Each row is a point on a tangle of strands that fork, close into loops and nearly touch. The rows are in no order.
Points whose rows are less than 77.8 apart are linked; no others are. Some points are linked to none.
(394): [ -6 -26  40  11  10  -2 -31 -32  43  23   7 -40 -21   5   0  18  25  43
  30  19 -19]
(969): [ -4  36   3 -22  17   6  11  25  26   3 -33  -3 -14 -62  36   1  19  13
 -19 -17 -15]
(398): [ -5 -34 -27 -22   5 -39  24 -26 -20   4  26   5 -16  -7 -24 -25   6   3
  21  12 -16]
(95): [ 27  21 -22 -10 -13  15 -26   1 -35 -12  24  11  12   5   0  27 -35 -34
  22   7 -12]
(871): [ 11 -23   3   8 -14 -28   6 -14 -27 -28  24   6 -29  46 -43   5   1  28
  27   7   0]
(872): [ -3  19 -15  -3 -33  -7 -31 -19 -12 -43  -8  26 -19 -10 -23  39   0  -2
   3 -16   9]
(427): [ 30 -22 -23  32  26   9  32   4 -38  -3  19   9 -18  71  -2  -3  -4  14
  15  15  -2]
(357): [ 10  -2 -10 -13 -12 -12 -19   9 -32  -4  61  -7  10  37 -36   5 -32  -6
  46   5 -15]
(93): [-10  20   7  47 -17  -2 -28 -10   4 -44 -31   1 -21  -4 -45  26  -1  30
 -45 -21  -7]
(831): [ 12   7  -7 -51   7 -20  -7   2  11 -26  29   9 -18  -9   9   6   5 -13
  50  27 -15]
(679): [ 39 -12   2  42  16  30 -17   2 -43   0  12 -12  10  48 -19  22 -34 -13
 -17  21  -5]
(736): [  8  42 -22 -15 -10 -13  -5  46  13   2 -17  10  16 -33  26  12  -3 -30
   3 -56  19]
(110): [ -1  -3 -37   9   7   6  25   2 -12  25 -26  15  11 -29  27 -20  12  -5
 -35 -16   1]
(954): [-44 -11   1  -5  41   5  18 -53   9   7  -8  17 -35  -6  21 -17   9  24
 -25  37  -3]
(105): [  7 -14  -1   5 -42 -16 -21 -21 -15 -38  25  -1  -3  38 -42  19   3  11
  15   4  -1]
(835): [-31   9  29  22  35  14 -15 -33  34  20 -46  -9 -23 -39  37  20  26  25
 -30 -12   5]
(662): [ 23   5 -48  20  21  21  23  24 -35   4 -21  22 -22  23  21  -2   4  29
 -38   2   1]
(555): [-11   6  34  15  19   1   9 -22  43  16 -31   8  25 -23  47  -7  23  -5
 -18 -48  13]
(167): [ 28  19 -50  28   6  12   9  31 -38  14 -21   5 -11  -5  11   8  -9  26
 -35 -21  -7]
(140): [ 17  16 -30  62 -17 -12 -13  18  -7   0 -25 -25   4   1 -11  26  -5  29
 -40 -48  -1]
(699): [ 33  21   4  45  -4  42 -26  22 -29 -13  -5 -10  20  28  -9  29 -27   3
 -29  -1 -16]
(155): [  2 -15 -20 -38 -14 -31  -6  16 -20  10  51 -11  16   7 -32 -11 -21 -15
  42   5  -7]
(350): [  8  -3  -7  33 -47   5 -35   2  -3 -22  -8  -5  42  24 -18  30  -5 -29
 -16 -25  16]
(76): [  6 -20 -24   5  36   2  45  10 -24  19  41   7  -7  49  -2 -39  -7  13
  22  22 -10]
(55): [  6 -11   6  -8  -2 -25  24  15 -21 -20  35  16 -33  46 -38  -6  -5  31
  55  -2   2]
(583): [-12  29 -15  12  19 -30  24  12  13  14 -37  15 -29 -45   3 -18   8  -4
 -29 -65  20]
(274): [ 29  10 -41  39 -11   3  -3  30 -30  18 -23  -5  12  -7  -1  14 -16  -3
 -33 -36   3]
(972): [-25  33  16   0  29   9   7   3  29  14 -40  -8 -26 -59  34  -2  21  27
 -36 -16  -4]
(67): [-39 -33  22 -24  -4 -37  27 -27  19  12  -3  -2 -14 -19 -16 -33  20   3
   8  14  17]
(271): [ -3 -45  14  21  14 -16 -31 -27  32  51  12 -45  -5  13  14  28  17  39
  31   5  -4]
(428): [-11 -21  -7  -7  35   7  37  21 -19  37  51   1   9  31 -14 -52 -23  17
  17  21 -12]
(324): [-16  14   7 -13  22 -26   7  -5  31  -8 -39  22 -18 -55   3  -7  18 -31
 -13 -40  17]
(193): [-29  -8 -24   1  23   5  26 -34   2  11 -27  23 -16 -29  26 -21  17  12
 -39   4   5]
(867): [ 24  23 -22  31 -24   9 -18  36 -21  17 -19 -10  24  -4  -7  22 -27 -30
 -24 -47  16]
(326): [ 17 -15 -28   0 -25 -25   1  -6 -17  -8 -12  19  11  -8  -8  10   8 -34
   4 -34  13]
(344): [-26   5  13 -34   7 -29 -10   3   2 -16 -41  27 -36 -32 -20  11   7 -39
   4  16  24]
(526): [ 14 -14  -7 -11 -18   3   9  14 -21  27  -1  -1  30   2 -13 -12 -16 -69
   1  -5  33]
(505): [  3  26  12  25 -21  29 -20  18  28 -71  -7   1  15  23 -18   4  15  22
 -39   7 -16]
(666): [-18  33  -4  27 -28   6 -38 -19   8 -59 -11  16 -18  -5 -44  27   3  13
 -30 -13  -3]
(711): [ -4 -11  22 -47   2 -14  27  27  16   2  27   2  -8   7  -3 -31   3  22
  42  25  -7]
(837): [  8  42  -5 -31 -11  -2  -4  44  -7 -18 -34  20 -37 -33  14  27   4  14
  -1 -15  15]
(285): [ 26   1  27  35 -15  25   2   5 -16 -43  -3   4  -4  64  -8  18   6  28
   1   9  -5]
(940): [-14 -13  48  -4  31   4   1 -16  44  13  28 -22 -16   8   8 -13  13  52
  36  30 -31]
(874): [-18 -15  28 -13  -8   9  23 -19  22  19 -24  -3  11 -13  42 -18  22  12
  -5  16  11]
(102): [-14 -12  22 -30  12 -17  -8 -32  45 -11   4 -14 -13 -38   4  -4  28 -14
  18  21 -22]
(131): [-25 -26  35   8  -4   5   5 -32  27  38 -10 -21  26   3  46   0  12  19
   5  10  14]
(968): [  2  50  -6   9 -48  30 -36  22  -4 -39  -8  11  13  13   2  34  -5  19
 -10 -14   7]
(459): [-29 -28  44  -6  -5   0   0  -8  31  47  16 -32  34   2  21 -14  -1  29
  19  19  -2]
(942): [-40 -19  29   6  32   3  -9 -59  25  21 -13  -8 -29   0  31   9  15  37
  -5  35   3]
(388): [ -7 -26   3 -14 -10  -3  20   5 -11  43  13 -14  32  -1 -11 -39 -15 -51
   3   4  24]
(304): [ 12  11  30  31  -9  30  -4   0  18 -74   9   1  12  51 -18   4  15  14
 -13  14 -20]
(965): [-11 -19  19  -7  12  -4  -6 -46  37  12   8 -24  16 -34  27  -4  22  -6
  13  11 -34]
(975): [ 12  27   5 -41   5   9  10  29  10 -15 -33  15 -19 -39  32   9  17   4
  -4   5  -3]
(12): [ -2   0  16  -8  11  10  -5 -18  33  14  -5 -15  35 -44  40  -2  15 -32
   3  -2 -24]
(859): [-25 -17  24 -40   7 -35  13 -12   7  -6 -18  10 -38 -19 -23 -15  11 -15
  14  35  14]
(401): [-35 -17  26  -2  42   5  25  -7  21  23  49  -4  -2  17  14 -34  -2  57
  29  18 -27]
(514): [  4   1  -6  42 -36  11 -39  -4  12 -40  -2 -12  46   9 -25  25   2 -13
 -33 -21 -12]
(405): [ -1  20 -23  27  -5 -31  -1  11 -11  -1 -43  12 -34 -28 -24  15  -1   3
 -25 -55  23]
(488): [ -4  -7  -2 -48   2 -21  -9  -8  38 -16  14  -8  -2 -32   7  -3  25 -28
  32  21  -7]
(11): [-33 -15   2  -2  34  14  23 -39  15  26  38  -4   0  25  38 -26  -6  44
   8  30 -21]
(586): [ 23 -15  -3 -16 -10  -2  35  12 -28  -2  -9  20 -19  29   5 -15   5  14
  14  23   8]
(99): [ 22  -7   6 -20   3  19   3  19 -34  28  33 -14  -9  17 -36 -13 -47 -35
  16  30  21]
(883): [  7  21 -12 -25   5  -8  -7  21  37  -4 -11   8  28 -39  33   3  16 -54
   9 -36  10]
(310): [ 38 -18 -20  30  25  19   8   7 -49  10  19   1  -1  53  -8   0 -22  -9
   1  23  -8]
(982): [  3 -18 -11   5 -57 -18 -27  -9 -12 -27  15  -3  22  35 -30  22   3 -14
  13  -7  18]
(584): [ 17  15  -5  -5 -23  16 -29   5 -31 -13  42  -1  14  35 -21  19 -34 -25
  29  18  -1]
(87): [  4  14  -1 -24   5  10  -1  14  15  14  -6  -5  35 -40  31  -5  -3 -60
   3 -10  -2]
(800): [  0 -22  -3 -14  23  11  20  18 -28  46  46 -17   3  11 -37 -43 -39 -14
   5  27   7]
(407): [-20   1  26 -16  21 -18 -10 -28  55 -13 -25   3 -10 -47   8  -2  35 -38
   0 -14   3]
(298): [-25 -13  -2  -1  27  22  18 -30  -3  41  34  -9  21  10  32 -34 -17  11
  -3  36 -19]
(79): [  4  -8 -17  -3  25  32  28  -6 -26  35  11   3  13  14  20 -35 -20 -13
 -17  36  -7]
(920): [-15 -24  16 -18 -11 -22  23 -12  23  26  13  -9  42  -9   9 -36   7 -43
  19 -15  11]
(468): [-26 -17  33  24  32   4 -28 -54  31  25 -38 -16 -28 -14  24  32  25  18
 -11   8   9]
(676): [ 31 -10  -4  -2 -11  22  -9  12 -39  22   7 -13   2  13 -30   6 -37 -48
  -4  16  29]
(849): [ -4 -14   7 -23   4   5  40  -6  -3   7 -14  16 -14   3  22 -32  16  21
   0  33   6]
(971): [  4  18 -18  52 -18 -18 -18   0  -5 -17 -32  -6 -21 -12 -33  29  -1  25
 -39 -49   7]
(253): [ 17  42   1  30 -33  40 -36  35 -14 -21  -5  -8  25  18  -6  31 -22   5
 -27 -14  -7]
(824): [  6  -6 -38  10  12  22  19   7 -29  36 -16   7  22 -13  18 -22  -9 -30
 -35   1   2]
(106): [ 20  14 -25 -29  -6   5 -14  13 -19   1   8   6  19 -24  13  15 -20 -45
  17   3  -8]
(375): [-11  11  -7  10  12   4  28  -3  15  26 -26  11  27 -37  40 -23  10 -13
 -30 -44   6]
(458): [-21 -17  34 -38  -3  -9  12  19  29  22  30 -19  19  -4   1 -36   0  25
  28  26 -12]
(439): [  5  -7  15 -30  13 -16  37  33  -3  -7  36  14 -22  26 -13 -25  -6  24
  57  10  -4]
(730): [ 20  47  -9 -19 -26  17 -23  32 -19 -29  -9  22  -8   2  17  37  -8  13
   9 -10   6]
(946): [ 12   8 -13 -33 -10 -16  -7  -8 -15 -30  -2  26 -27 -13  -6  24   3  -5
  23   9   0]
(54): [  3  18   4  12 -32  31 -45  -6 -10 -33  38  -9  35  44 -29  15 -19 -24
  -1  22  -3]
(600): [-16  23  -6 -22   1 -29 -11  11  15 -22 -38  28 -30 -43  -9  20  10 -32
   1 -34  35]
(205): [ 31 -10   0  12 -28   8   5  13 -34 -17 -14  13  -7  44  -6  15   1  17
  -1  11   9]
(189): [ -3 -34 -24 -20  -6 -39  15   8 -26  18  42 -11  10   9 -39 -30  -6   5
  24  -1 -13]
(17): [ 11  16  15  43  -7  15 -15  26  26 -48 -17 -23  25  10 -11  11   4  36
 -53  -3 -24]

A piece is two or more points that can be reached from each other along the links. Count, over all rows, the pieces, the separate loops (a circle has one, a figure eight two, a Y none), the forks (points with three links) and the tips (points with one).
pieces: 3
loops: 1
forks: 7
tips: 11

A fork is a point with three links, a tip a point with one. Leave the first point through the second and follow the links. Name the first fork or tip that comes.
(975), (969): (110)
(131), (459): (514)
(679), (310): (920)
(93), (666): (102)
(871), (55): (17)
(298), (11): (271)
